Points on a hilly landscape, in no order, each with its height.
A ball rolls from a point to the lowest of its 2 nearest points, and stops where none of them is lower. Distance is the straight distance between rows; heights are no part of it.
j_187 height 50.1: 128  98 134 164 111 186 117 156 116 127 170 126  44 133 131 119 125 105 137 105 148  74 106 173 172 140 158 136 106  97  95 201 151  76 143 128 107 144 138 123 138  99  94 128 135  58 137 142 116 101 112  75 109 123 159 161 100 150 121 145 109 191  87 114 148
j_512 height 31.9: 144 125 102 137 144 150 106 141 152 104  98 142 141 154 112 144 109 219 158 209 136 129 127 142  98 133 137 130 159 137 173  73 121 120 129 137  62 155  73 116 120 137 166 126 129 171 134 136 187 130 119 123 142  83  92 179 133 124 141 135  86  89  84 127 128
j_799 height 54.0: 164 148 112 124  79 145 142 150 124 143 121 225 121 159 117 150 167 113 127 101 109 124 111 178 168 141 144  82 119  91 164 123 143  79  89  85 173  88 131 115 129 106 145 113 138  91  83 145 145 152 204 108 155 151 143 127  83 150  89 168 120 165 145 118 136
j_668 height 18.7:  90 119 158 145 173 139  98 150 111 217 140 106 150 114 103 107 169  88 130 167 129 105 100 131 103 145  80 132 139 167  50 174 146 145 214 105 118 118 136 117 146 129 120 157  79 126 146  83  98 159  95 126 104 155 162  74 163 142  91 108 152 110 117 119 150
j_875 height 75.2: 112  72  96 156 164 113  99 147 151 149  91  98 170 101 150 115  89 168 155 207 156  97 120 129 125 116 113 126 196 181 164 130 107 105 164 119  53 135 110 154  77 174 177 123 107 128 133 102 132 154  84 118 108  54 118 152 170 143 133 166 125  90  82  96 170
j_309 height 46.6: 112 163 148 116 145 123 122 147 117 124 139 131  90 148 175  88 107 132  93  36 121 170 153 164  80  97 175 167 154 160  56 148  98 143 138 144 147 110 166 144 119 110 140 134 128 191 112 158 102 158 115 143 136 157 100 107 154  96 110 164 133 149 141 165  96
j_290 height 29.4: 108 178 168 136 138 116 148 126 101  87 139 131 138 114 163 118 184  93 162  60  79 169 128 130 132  93 142 125  87 100 116  98 106 185 116 124 196 115 173 133 144 134 129 140 158 130 101  93 101 144 151 164  89 152 133  69 115 107 145  64 208 182 204 137 124
j_708 height 49.7: 153  71  95 116 145 113 124 104 115 102  92 101 153 158 140 135  71 146 175 106 152 115 152 179  93 140 138 136 179 137 148 115 133  83 124 100 109 125 127 162 120 152 132 132 144 121 157 135 136 109 159 145 124  56 133 109 118 111 129  77  79 102  70 132  91
j_354 height 49.0: 109 142 133  70 140 106 114  93 152 192  95 109 137 126 130 122 116  70  95 102 160 147 162  42 117 154 130 155 125 158 116 115 133 180  70 131 160  75 136 139  85 181 119  88 111 141 111 152  73 112 127 127 153 167  97 125 109 134 103 186 142 107 157 134 131
j_941 height 23.0:  80 137 170 136 136 111  88  65  56 124 137 101 106  98  86  93 188 121 130  75 152  93 108  81 150 157 164 130  60 110  85 158 168 151  91 112 108  98 163 162 113 131  76  84 109 152 158 136  90  63 136 131 108 130 130 126  96 123 170 137 162 137 118 158 111
j_527 height 53.0: 136  72 120 141 142 169 164 173 103 115 131 126  37 135 172 105 126 105 143 111  96  94 117 175 139  78 150 167 144 140  89 165 141 107 173 154 137 168 159 123 137  90  93 178 132  78 132 136 122 108  94  67  84 122 165 130 132 151 119 110 105 182 102 114 192
j_620 height 31.1: 113 111 166 109 102 102 110  58 127  99 128  79 145  79 144 140  93 119  75 143 110 147 125  21 132 113 125 126  90 115 112 125 142 193 114 169 139 178 140  93 128 132 115 109 100 141  72 111  72  66  43 135 110 229  98 104 123 127 167 153 173 104 190 114 116
j_151 height 62.0: 127 138 144 147 140 145  80 129 116  85 135 137 122 106  81 103 147 197 105 176 116 123  77  87 138 133 128 119  96  77  99 105 121 133 127 174  82 183 125  67 172  84  99 132 132 164 126 128 150  91  57 110 127 170 121 150 138 108 181 137 133 142 141 148 128
j_466 height 40.8: 148 129 151 130 151 116 168 161 130 132 163 129  94  56 177  85 108 112 113 104 116 144 161  99 176  67 155 110 143 182 183 161  77 149 132 142 130 127 157 139 103 167 139 121 109 103  87 110 108 150 109 133 109 144 153 119 178 140 115 123 137 129 180  61 180
j_168 height 58.2: 163 156 104 116 120 128 147 182 153 170 145 192 142 150 126 117 131 148 102 179 120 174 150 156 168 165  94 105 160 152 159 138 111 110 130 142 130 123 106 116 114  79 167 136 115 147 108 123 193 205 149 112 151 174 134 148 151 110 134 162 104  86 154 114 122
j_102 height 31.2: 145 151 116  77  78 106 176 104 165 128 109 117 128 117 143 151 113  75  63  99  90 152 171  69 140  63  90 125  70 129 145 104 146 188  63 127 218  95 147 144 127 135 111 116 134 129  77 141 102  81 156 102 116 212 105 100 135 104 120 151 177 124 188 140 107
j_220 height 44.5: 162 119 119 128 121 116 167 159 164  95 121 110 144 172 131 146  86 113 131 142 112 125 167 169 151 108  86 122 177 182 122 109 112 112 137 126 140 118 145 125  83 134 175 134 125 140 103 150 153 137 180 144 114 191 173 110 136  95  92 137  98  77 141 119  95
j_674 height 58.9: 106 110 145  98 114 138 152 150 125 108  96 189 101 130 200 109 143 126 116  91  93 131 117 138  64  45 180 166 142  66 109 110  94 160 114 156 161 182 153 111 158 122 114 160 163 115  62 138 110 157 100 115 102 100 122 107 127 136 128 101 157 216 159 101 196
j_321 height 14.6:  97  59 102 138 139 142 101 160 143 208 126 123 117 138 131 116 159  95 136 180 150 100 106 169 105 132  84 158 156 148  74 186 143 107 223 116 114 141 142 143 138 125 136 153 122  73 144 115 118 164  98  96 108  78 167 103 168 153 115 120 123 135  71 100 191
j_958 height 28.2: 137 155 132 134 160 111 138 135 128 184 124  79 160 119  65 136 155 161 101 163 132 158 144  64 119 168  74 129  97 166 104 141 144 154 135 145  97 102 113 149 162  94 118 155  99 190 176  99 156 130 126 132 140 149 135 124 176 120 166 113 145  66 104 165 120
j_808 height 24.2: 129 177 130 128 118 131  94 121 146 194 152 120 143 146  57 138 152 140 101 198 123 142 117 119 136 198  79 103 134 133  92 155 120 120 161 124 122 111  95 113 150  79 122 165 108 158 176 101 158 152  98 125 137 159 121 119 147  99 174 127 124  74 134 172  86
j_375 height 31.8: 132 155 109 100 157 123 151 144 152 198 120 110 173  96  92 126 121 152  96 157 139 150 161  79 147 140  70 107 112 193 167 145 124 139 111 129  97  60  98 189 119 119 127 124  87 163 156 113 158 158 153 134 147 124 133 154 160 134 146 132 136  67 119 136 122
j_575 height 50.0:  79 208 162 134 172 131 106 145  93 131 158 178 110 128 162  73 148 149 104  41 112 177 130 167 146 134 164 124 136 151  86 144  91 143 143 158 127  68 167 123 116  62 110 135 122 181 130 103 141 209 115 165 134 138 122 117 157 100 141 141 156 148 168 143 113
j_380 height 45.2: 157 106 102 163 120 143 126 113 115  87 131  90 155 161 125 153  92 148 198 177 153 108 149 178 196 161 105 111 174 152 177 130 128  74 145  92  87 123 101 131 109 146 152 130 108 108 148 125 163 116 170 151 116 122 145 147 115 121 116 108  77  77  83 115 107
j_348 height 46.5: 144  77  79 108 136  85 133  73 118 108  76 106 195 144 164 146  85 142 209 121 152 156 170 144 108 151 115 103 147 145 176  95 123 126 125  88 140  89 125 175 112 173 136  88 139 120 144 115 131 131 171 147 131  59 121 106 100 117 136  95  97 116 131 117  94
j_292 height 58.7: 137 154 137 125 194 162 118 166 117 140 112 138  83 148  94  64 129 174 101 153 127 119 139 133  80 156 137 172 189 142  70 110 173 141 152 131  76 135 142 115 141  97 104 126 115 184 148 150 163 149 116 103 120 145 127 175 149  95 128 120  83 101  68 162 140
j_904 height 16.9:  93 168 100 154 110 142  98 130 106 116 158 126 130 146 114 139 115  94 131  69 141 101 124 225 101 179 124 111 142 124 124 148 118  79 163  63 115  64 138 149 101 114 121 118 125  87 173 151 152 123 192 179 154  44 164 103 134 175 116 117 112  93  65 151 108
j_851 height 27.6: 116 118 167 114 175 108 147 154 157 169 113 104 166 112 158  94 123  51 126 184  94 151 158  94  82  89 106 128 170 165 100 123 101 182 206 139 164 156 149 107 153 165 138 170  83 140  99 103  96 151  96 115  68 172 142  90 173 129 101  73 176 115 170  84 164
j_129 height 52.1: 108 149 114  83 141 107 120  96 127 160  85 151 172  96 146 150 114 120 111 131 160 167 143  51 153 144 129 108 124 176 172 102 121 182  84 128 134  81 119 142  91 176 137  36 112 145  98 143 109 148 117 149 170 136  77 132  74 136 111 200 133 133 176 103 122
j_398 height 34.6: 131 107  92 145 130 136 120  71  99  97 108 102 137 165 108 181 131 160 174 182 171  68 129 103 128 153 114 147 127  84 145 102 166 107 131 106 100 187 102 110 155 180 100 110 160  99 165 150 146  53 132 142 143  82 136 162  81 138 108 107  64 121  72 113 131
j_172 height 69.3: 157 173  80 120  32 109 131  96 120 149 148 150 137 158  63 196 162 142 132 159 148 127 109 129 131 184  77  91 105  74 157 108 165 128 120 118 171 148  56 121 166  93 129 136 141  92 187 135 179  90 165 109 192 147 135 159  78 152 135 155 123  89 118 184  67
j_85 height 42.8: 123 110 149 166 116 171 122 123 120 113 152 132  95 100  79 133 134 144 146  64 143 111  90 158 119 148 171 129  96 115 133 143 139  65 106 117  93 125  99 162 159 103  91 134 141 111 188 143 122  89 128 133 134  29 107 136  92 154 141  85 120 157  64 148 109
j_433 height 30.7: 144 100 104 112 141 105 157 156 136  84  78 137 174 145 173 118 118 153 172 141 106 182 140 143  95  95 137 116 146 110 165  79 114 123 140 143 140 148 132 133 146 115 176 137 168 158 118 106 146 185 142 139 103  87  99 117 138  97 145  69 142 183 167 115 130
j_840 height 47.3: 126 169 152 169 143 166 125 160 113 101 189 167  68 101 145 107 149 142 109  86 128 124 119 146 236 143 149  93 125 132 166 150  85 100 113 107 101  85 165 111  99 135 135  80 118  97  95 138 128 152 152 140 126 151 150 159 128 154 111 177 124 134 155  86 137
j_670 height 28.1: 116 117 136 121 155 161 141  97  24  74 113 132  89 193  80 103 154 152 149 113 120  95 135 135  92 189 140 162 112  57  77  98 193 136 116 103 108 178 142 117 190 108  50 128 157 130 169 157 124  87 160 104 144 112 144 145 115 131 109  42 103 152  68 167 113
j_120 height 22.7: 118 149 186 128 167 131 149 128 114 105 107 140 105 109 149 100 160 120 110  54  81 130 129  64 119  87 182 118  84 113 149  98 113 168  99 128 145 140 166 144 122 144  86 122 156 139  92 112  80 119 124 142 109 150 114  99 125 121 153  95 160 206 184 136 163
j_217 height 27.9: 141 137 109 147 117 166 102 152 176  82 135 131 137 129  57 170 118 199 150 209 129 106  75 129 110 129 134 123 139 118 160  91 118 111 135 134  67 187  55 100 122 126 136 162 129 148 183 125 170  81 100 114 150  61 117 192 142 138 148 130 128  94  61 147 146
j_455 height 36.3: 138  80 154 130 105 124 116 114 141 157 125  90 127  67 136 145 107  89  86 164 118  96 119  26 152  99 117 141 111 128 121 173 131 143 112 165 111 206 137  99 159 155  86 137  98  89 105 130  66  79  47  91 101 201 122 130 120 160 141 150 167 111 158  78 161
j_80 height 19.4: 165 142 132 104 151  90 172 148 162  77  93 133 169 102 185 122 112 139 102  65  81 221 176 133  77  56 133 135  90 135 151  77  97 177  78 155 158  69 148 150 142 140 160 170 150 174  93  97 118 148 152 168 121 131 111  95 184  96 141  89 178 151 163 144 100
j_389 height 59.9: 138 145 143 125 127 118 126 180 164 154 135 149 154 110 151 103 101 144  86 202 125 183 137 129 133 116 115 118 185 154 131 144  89 142 181 164 126 142 127  93 118 107 187 137  89 165  83 112 151 204  72 119 117 173 124 139 178 102 147 150 138  82 163  95 130
j_291 height 32.4: 160 118 150 101 155  98 202 160 129 135 105 115 112 114 204  81  88  80 119 126  74 115 208 136  68  62 131 163 200 164 107 138 114 160 156 142 180 161 168 122 151 156 126 169 123 140  82 115 125 142 135  96  79 160 146 106 170 112 108  66 139 129 171  92 168
j_954 height 23.5: 105 125 156 132 134 134 134 178 170 202 132 105 175 127 117 124 139  74 117 174  98 124 109 121  97  94  95 110 139 172 106 107 104 145 207 126 154 118 128 113 114 141 157 150  92 137 113 107 103 141 133 122 109 180 156  92 180 138  79 106 153 102 143 112 146
j_100 height 67.6: 158 150 112 118  45 111 150  93 131 150 141 172 123 172  76 160 145 133 105  97 164 136 132 146 120 177 124 103 107  71 133 140 157  94  64 112 156 113  82 130 140  68 136 130 150 134 169 138 159 113 167  93 187 112 101 157  69 130 136 178 117 113  98 175  73
j_580 height 35.9: 156 143 154  98 132 104 188 154 167 142 118 128 114 127 118 136 139  70  84  95  85 135 153  97 105  80  94 130  75 129 124  92 142 177  84 131 211  89 164 141 144 131 115 147 147 152  89 124 107 105 185 116 107 192 144  97 176 105 121  97 160 145 173 158 117
j_233 height 63.5: 114  67 113 127 110 158 104 133 148 110 134 114 105 148 144 160 109 134 142 166 166 106  98 142 126 119 145 167 143  66  88 149 137  84 142 180 119 208 100  93 151 109 156 136 143  96 117 158 141 115  54 102 109 105 114 156 102 105 167 175  98 136 121 117 130
j_486 height 28.4: 149  82 109 146 107 161 107  89 130  87 145 103 104 107  91 182 123 179 155 171 158  77  91  65 133 137 126 132  95  67 123 129 157 103  72 158  78 189  82  90 153 132 105 121 150 106 188 160 124  51  89 119 133  80 108 212  68 129 135 138 108 131  61 114 125
j_525 height 46.8: 110 123 116 159 114 194 122 160 122 131 160 171  67 116 113  97 122 122 141  79 147 110  88 214 143 148 157 126 142 116 125 154 143  69 132 108 115  98 115 136 121  79 103 131 128  83 146 150 150 137 127 103 149  51 148 172 116 175 115 129 101 171  51 134 164
j_845 height 45.8:  85 109 141 128 136 133 104 108 105 121 125 104 123 168 112 126 155 112 139 114 144 119 114 131  76 132 136 185 125  91  45 142 141 135 147 146 144 174 143 101 162 130 110 146 148 135 131 137  83 105  78 136 112 136 125  75 125 106 125  99 135 159 127 165 108
j_923 height 50.7: 148 146 138 149 126 164 125 120 121 103 144 169  94 144 129 108 146 138 144 124 147  99 130 175 196 154 166 113 140 109 143 141 145  72 125  99 116 123 133 107 108 136 143  80 136 116  93 157 150 141 175 127 139 159 120 164  90 147  85 158  81 163 114 118 141
j_815 height 49.1: 102 127 158 147 134 106 105 116 101 142 157 108 131 126 113 122 185 119 158 121 119 144  79 136 131 161 111 126  86  79  79 165 124 130 158 159 132 169 125 112 209  81 110 153 148 132 150  82 120 133  89 138 102 134 119  89 125 106 187  79 167 167 172 145 107
j_732 height 9.3: 135 123  91 140  81 134  93 140 187 120 188  77 121 110 119 160  76 155 150 149 138 128 117 157 170 118 118  97 130 149 140 186  96  63 161 169  97 147  87  97  97 104 191 164 136  93 162 115 127 135  68 164 160 122 128 125 108 116 149 188 102  97 110 126 105
j_925 height 35.4: 125 111  90 115 144  96 134 170 168 192  88 136 211 143 125 130  84 135 134 164 140 143 145 110  84  95  73  95 149 208 167  84 106 148 126 123 128  71 122 154  91 152 165 129 117 167 116 105 135 172 149 132 147 127 110 125 174 124 113 167 133  89 133 142 114
j_387 height 38.3: 139 135 147 150 118 142 144  68  82  77 125 126 121 122  79 143 182 152 156  70 146 114  93 102 115 178 184 127  92  71 143  97 151 126  65  93  99 120 102 157 155 124  76 107 141 140 190 134 140  63 144 149 154  48 114 150  86 159 179  81 147 153  93 143 109
j_939 height 37.1: 177  86 125 112 152 121 189 173 135 129 128 128 106  87 210  81  76 115 144 137 102 145 177 152 142  50 135 126 196 184 177 157  72 121 153 158 133 148 136 151 123 138 156 144 113 116  96 109 148 175 120  99 101 129 154 141 185 102 109  94 111 127 147  70 169
j_647 height 73.9: 100 154 100 166 159 111  96 113 125 149 117 125 204  98 108 148  92 170 160 218 174 131 132 100 154 150  86  97 154 188 180 119 102 143 168  86  67 115  90 159  70 174 158  94 112 125 161 108 156 154 115 164 147  75 121 154 123 159 128 172 104  70 111  92 126
j_890 height 26.0: 126 166 119 113 136  99 171 137 166 120 101 130 187 115 129 156 139 148 111  88 109 197 154  95 115 123 124 128  67 138 183  68 120 183  87 149 156  53 123 167 128 121 151 106 124 182 120 102 141 165 179 167 167 121 106  98 156 112 166 120 171 125 159 149 100
j_148 height 13.7: 103 119 171 148 170 123 122  63  86  96 121  84 105 111 113 106 171 123 143  99 106  88 112  62 180 132 167 112  64 121 144 105 146 157  97 118 115 133 148 127 100 166  83 101 146 132 118 117  82  66 126 144 102 163 135 123 104 119 153 106 150 167 168 149 153
j_485 height 19.0: 108 160 106 144  84 130  60 116 158 171 190 101 154 123  86 177 135 135 105 185 132 129  87 121 158 170  92  96 106 129 103 168  94 122 165 164  99 150  84  78 128  99 145 180 122 114 167 116 123 141  78 148 150 151 112 116 114 122 165 147 135  70 140 156  84
j_201 height 33.8: 125 154 164 157 146 143 137 114  35  90 107 156  97 154  79 102 185 152 168  64 112  88  94 118 102 168 169 144  78  64  99 100 162 126  80 100 113 128 147 147 173  86  49 115 149 151 172 119 133 106 138 106 139  99 132 140 119 164 164  70 159 192 105 149 143
j_325 height 20.8: 142 107 120 137 111 141 151 113  85  75 117 144  75 204  72 121 144 137 121  99 122  95 146 157  86 164 135 164 108  61  63  96 195 111  77 104 148 148 138 119 167 113 112 123 162 137 150 157 115  75 180  93 150 151 146 141 103 123  91  89  89 143  86 182  84
j_28 height 60.5: 127 164 165 129 173 149  82 139 110 103 129 160  94 123  92  77 136 185  96 140 119 132 110 107 109 153 160 157 127 101  77 114 145 147 111 161  84 144 118  89 146  90 112 115 126 205 137 139 162 141  89 119 130 170  84 169 134  86 169 159 112 124 111 171 123
j_270 height 53.9: 119 156 140 117 152 145 134 151  82 164 131 203  43 132 163  59 151 138  94  29 131 126 134 173 106 131 196 162 128 145  68 140 136 125 115 128 118  77 180 144 106  70  50  97 125 155 132 133 123 163 123  95 141 110 125 126 137 153 113 155 123 194 109 153 164
j_519 height 18.6: 121 106  99 153  87 109 118 139 193 124 174  76 187 117 168 160  85 128 185 157 160 128 110 137 168 105  89  81 140 165 173 159  67  83 184 145 105 121 111 135  84 127 205 150 116  81 137  85 115 181  82 153 119  89 140 105 135 126 143 164 137 123 135 100 111
j_690 height 30.6: 117  98 124 137 100 129 139 101  84 141 119 145  93 156 106 151 152  84 114  87 162  94 145 158 102 159 122 133  92  53 104 131 176  94  89  91 160 120 149 152 147 123  85 102 171  86 141 151 103  92 170  91 155  90 152  93  85 165 114  93  93 181 101 150 119
j_490 height 37.2: 122 111 107  95  94 100 124  66 119 129  96 119 129 171 128 157 134  77 141 102 159 128 157 150 108 173 109 147  99  82 129 117 172 120  97  63 191  85 160 141 142 159 108  96 169  87 121 161  96 126 182 134 150 106 132  73  86 126  87 121 113 157 140 152 100
j_471 height 34.3: 144 172 109 149 122 133 141  74  63  71 122 141 146 148  96 151 153 136 149 134 150 110 119 182 154 183 137  94 126  94 208  76 165 128 128  43 117  80  91 158 131 168 107  91 108  86 171 134 166  70 202 186 151  80 140 161  85 176 115  84 102  96  85 103 111
j_993 height 51.1: 158  81 123 123 134 104 144 103 163  81 111  78 170 143 180 144  85 106 163 179  92 135 176 117 106  90  84 154 163 139 146  91 109 135 157 150 171 185 146 101 134 166 147 144 124 120  92 126 120 115 127 135  81 150 135  92 118  92 120  69 126 134 189  85 113
j_759 height 42.2:  88 134 173 124 112 124 118 129 140 143 150 105 113 143 136 144 139  78 102  77 127 131 117 143  91  89 142 148 119 130  59 151 132 132 131 136 161 140 155 140 129 116 134 149 143 134 110 135  67 113 113 136 120 185 123  78 135 122 114 119 145 146 141 162 113
j_315 height 61.1:  93 115 163 110 135 136 139 154 122 123 125 139 109  98 197 113 116  99 106  90  87 108 133 113  58  30 172 176 156 116  83 146  93 178 141 173 167 212 138 105 154 141  91 184 124 133  78 121  82 118  44 115  86 121 121 105 151 148 134 100 185 174 149  95 205
j_974 height 70.8:  60 180 116 137  97 126  64 110 149 188 133 105 170 110  90 170 149 108 110 160 182 106  80 107 123 154 101 118 106 133 110 142 115 128 157 101 119 103 112 140  90 157 127 104 104 105 161 148 113 112 134 147 171 101 122 127 106 183  79 190 155  99  94 146 132
j_88 height 44.2: 129 137 148 156 144 142 144 178 132 119 184 125  82 108 177  98 116  92 162  78 132 126 146 140 228 112 147 101 141 165 176 181  72 104 165 133 119  96 147 123 108 146 153 113 120  68 105 120 116 167 132 150 111 132 186 122 157 153 117 161 117 139 155  59 162
j_9 height 40.9: 134  58 137 120 156 113 161 101 146 156 111  51 134  69 131 143 138  92 134 152 109  98 142  43 163 102 106 134 104 179 145 165 120 149 117 148 112 142 125 131 124 159 101 158 124 102 133 120  63  79  91 129 102 147 121 124 122 140 103 114 144 124 170  88 175
j_650 height 69.4:  93 143  97 118 100 135  79 137 164 215 165 147 126 119  93 146 125 119  93 128 182 103  92 150  89 159 116 137 144 137 104 179 115  94 133 112 123 115  81 148  82 125 151 120 115 125 149 154 132 147 123 113 180  57 142 152 134 149  88 211 106  84  74 166 138
j_115 height 40.4: 146 169 138  97 110 105 165 156 157 120 141 135 137 166 143 131 146 100  94  99  95 174 166 145 129 109  79 133 127 139 101 106 124 142 115 101 188  97 166 123 122 110 147 146 146 156  88 131 140 164 203 138 116 191 150 103 138  81 110 129 141 109 183 142  77
j_256 height 61.2: 143 133 132 112 146 116 124 150 128 149 134 168 127 106 172  91 115 109  72 180 115 172 151 119 149 141 130 153 177 130 107 137 123 171 144 164 157 170 141  85 140 134 154 106 102 162  47 130 144 196  93  93 114 207 122 128 158 111 133 169 119 130 185  66 163
j_573 height 44.9: 122  99 122  94 146 119 125  83 152 189 109  57 151  89  86 150 133  95 122 132 147 104 135  30 154 127 120 142 110 198 140 156 144 147  86 133 109 104 121 149  84 178  84 122 111 118 154 150  55  67 113 132 125 138 111 138 106 144  92 148 146  94 133 143 156
j_546 height 48.2: 165 113 134 151 143 120 139 144 150  77 108  98 144 157 164 141  91 110 149 192 104 105 149 170 173 105 121 155 161 147 116 109 137  92 169 129 145 184 136  61 107 172 169 126 125 128 101 138 128 103 130 128  81 194 136 115 121 103 111 108  91 125 169  80 121
j_333 height 34.9: 121 162 192 129 140 132 153 162 108 137 166 151 142  92 129 107 171  98 109 104  80 148 100 117 178  96 109 100  82 112 118 131 131 169 156 142 160 114 159 133 165 108 123 163 106 119 102  68 135 163 131 131  90 197 166  90 167 143 154  76 183 153 198 129 136
j_184 height 56.5: 113 157 131 116 173 154 103 141  85 156 113 162  54 149 133  57 141 141  93  92 141 118 125 167 114 156 164 156 146 157  74 149 164 132 131 111  96 115 160 152 131 101  87  93 117 155 120 145 132 174 141  96 135 135 141 145 131 126  96 151  79 142  78 144 154
j_130 height 34.7: 160  78 108  92 137 133 132 143 130  74  78 144 170 173 174 125 106 200 188 134 121 153 123 140  75  94 156 143 171 113 174  72  85 124 123 148  93 169  98 138 114 133 176 144 150 165 105 130 150 148 112 133 129  79  88 133 137 101 156 101 110 136 132 131 114
j_84 height 56.0: 149 100 128 115 104 145 185 194 130 123 131 182  33 104 207 103  96 111 104  58  86 120 129 167 104  28 183 154 146 118 116 148 110 134 122 156 166 161 152 145 122 118 117 164 136  91  75 137 131 119 107  74 123 112 137 129 159 162  99 133 126 179 125 115 209
j_31 height 65.8: 139  56  96 112 101 121 115 146 152 133 128 118  75 134 137 134  91 122 120 109 165  72 114 171 118  99 146 175 156 128  95 163 141  72 112 161 143 161 113 129  97 136 167 125 139 104 118 176 127 115  95  97 141  93 141 157 119 112 122 183  82 133 101 132 151
j_922 height 54.1: 133  76  86 120  90  96 105 110 166 130  97 101 179 134 187 182  84 108 174 173 136 132 122 123 124  70 110 145 158 146 158 107 132 135 135 159 179 158 133 118 104 190 167 119 145  96  81 136 115 137 122 135 120 124  99 116  93  96  95 148 123 137 164  86 132
j_598 height 6.2:  91 132 118 155 141 153 102 144 130 159 140 119 133 150 118 126 127  81 156 131 131  99 113 182 136 156 120 133 147 148 116 157 135  89 191  71 117 107 148 138 101 151 121 120 135  83 138 133 104 158 160 145 130 100 166  90 150 163  88 127 102 140  91 121 160
j_635 height 40.3: 137 114 100 167 133 147 111  70  87  90 111 122 157 158 134 145 113 125 182 183 176  82 123 183 166 148 111 117 151 119 190 105 176 100 153  66 121 125  95 117 119 207 127  96 140  55 165 137 167  76 181 159 139  82 139 158  83 159  79 123  56 112  58 103 123
j_22 height 31.0: 119 156  99 124 153  84 138 125 153 115  88 133 216 138 123 148 107 148 144 123 112 168 140 105  83 129 100 111 123 183 181  37 103 172 121 118 123  74 129 172  81 143 160  93 129 187 146 117 137 153 215 175 140 104 116 106 148 129 142 151 148  94 132 140  89
j_132 height 51.7: 120 146 170 144 173 134 106 127 105 147 163 133 102  98 129  93 161 147 145 106 105 149 109 139 156 152 154 113 115 131  86 179 124 114 149 150  99 114 135 141 152  78 101 141 119 141 160  80 142 171  77 141 112 121 124 115 142  96 177  97 139 144 132 158 126
j_857 height 61.5: 132  74 108 116  97 126 105 160 174 146 118 110 130 111 160 131 102 120 124 216 137 126 108 145 122  98 109 144 171 123 116 164 116 104 180 166 126 182 118  90 149 132 188 168 125 124 100 127 149 165  43 109 102 129 134 117 153 115 152 148 133 119 126  89 166
j_971 height 42.3: 109 105 101  95 155  94 126  78 130 133 101  89 171 138 141 150 123  83 167 114 145 140 173 124 103 167 116 135 134 151 150 124 153 158 122  89 167  90 155 147 110 177 114  92 157 113 131 126  81 140 174 149 129 109 127  83 113 121 112 104 117 127 152 139 100
j_683 height 56.3: 149 168 112 111  94 134 154 149 126 151 132 211 153 150 117 135 166 131 116 139 105 183 128 159 188 165 108  83 128 125 198 120 126  88 110 100 143  85 119 110 120  88 144 115 133 110  92 127 193 193 193 125 153 150 133 151 101 141 121 146 131 115 155 113  96
j_587 height 65.7: 164 120 123 107  52 117 170 110 134 122 127 158 112 155  99 150 144 161 118  70 129 180 143 126 151 154 145  84  88  64 167 133 139  92  40 141 138 109  99 137 167  48 121 143 139 130 159 137 155 117 150 119 177 116  79 158  86 112 164 129 144 137 146 160  70
j_777 height 26.3: 120 190 109 157  90 130  92  70  97  82 162 153 143 168 109 131 160 126 124 112 152 122 121 215 123 224 143  83 134  96 163 119 142  99 145  43 109  73  92 149 130 135 130 122 111 107 188 146 160 121 180 209 145  68 136 139 105 176 121 121  97  89  59 137  84
j_86 height 39.2: 120 161 177 132 146 127 162 143 116 108 170 101 120  26 179 116 120 114  95  75  87 162 136  84 164  72 152  92  97 155 169 153  89 161 131 156 136  97 141 149 135 142 150 149 109 112  98  78 118 154 117 156 106 150 143  93 165 119 143  88 178 130 189 104 145
j_412 height 67.7: 163  85  90 103 124 143  89 146 155 192 129 141  90 108 100 139  81 143 115 158 188  71 122 125 110 113 127 140 149 168 121 162 143  83 105 147 113 140 114 152  95 141 146 101 107 124 132 180 137 114 110  95 167 104 144 180 152 132  97 210  78  94  97 130 155
j_165 height 24.4: 127 116 151 121  83 104 148  84 138 108 110  92 111 128 114 130 133 133  65  92 112 111 142  30 123  94 140 132  50  99 124 106 137 188  63 150 147 130 158 127 127 130  93 119 134 153 103 129  82  37 114 100 110 209 120 114 132 112 170 144 197 130 164 154  93
j_53 height 22.8: 138 123 127 164 119 175 102 136 132  88 162 151  93 108  39 151 127 189 141 203 133  65  68 114 148 160 135 126 118  73 128 136 164 100 117 143  56 184  74  73 166 107  98 142 138  97 176 152 161  64 106  87 112  81 108 243 102 130 131 124 114 127  41 156 154
j_231 height 72.3:  81 185  93 137 121 104  79  83 124 137 137 101 177 141  96 169 132 131 121 170 175 121 134 124 120 166  84 120 147 163 142 115 118 155 148  71 109  97 114 154  81 177 134  80 102 143 166 142 154 107 177 182 160 116 119 137 108 156 102 176 111  46  93 143  97
j_823 height 63.7: 155 139 153 140  93 125 136 120 113  66 143 148 108 131  88 136 143 185 114 118 118 154  92 103 157 163 175  92  67  52 145  92 156 127  75 159 108 147 118  94 153  80 117 123 127 162 147 134 142  89 122 116 168 174  83 162  91 110 187 134 156 144 138 157  83
j_703 height 25.8: 160 160 141 113 160 105 165 141 129  56  95 169 160 147 182 110 135 175 131 108  74 204 134 125  88  98 142 141 123 120 138  66  93 173  94 158 151 129 152 123 156 116 172 146 159 183  76 106 148 170 151 148 101 137 101 111 140  75 133  93 147 172 174 111 110

Call two points neighbours if one is among the 2 nearest of the other. Go from one point of each pair to the other, from neighbour to neighbour, staying as low as possible. Name the highest point that can't be avoided.
j_53 and j_732 -> j_925
j_148 and j_732 -> j_466
j_53 and j_80 -> j_130
j_598 and j_732 -> j_635

Two balls start at each pair of points below. Name the first point that both come to, or write -.
j_993 and j_939 -> -
j_291 and j_84 -> -
j_922 and j_354 -> j_165
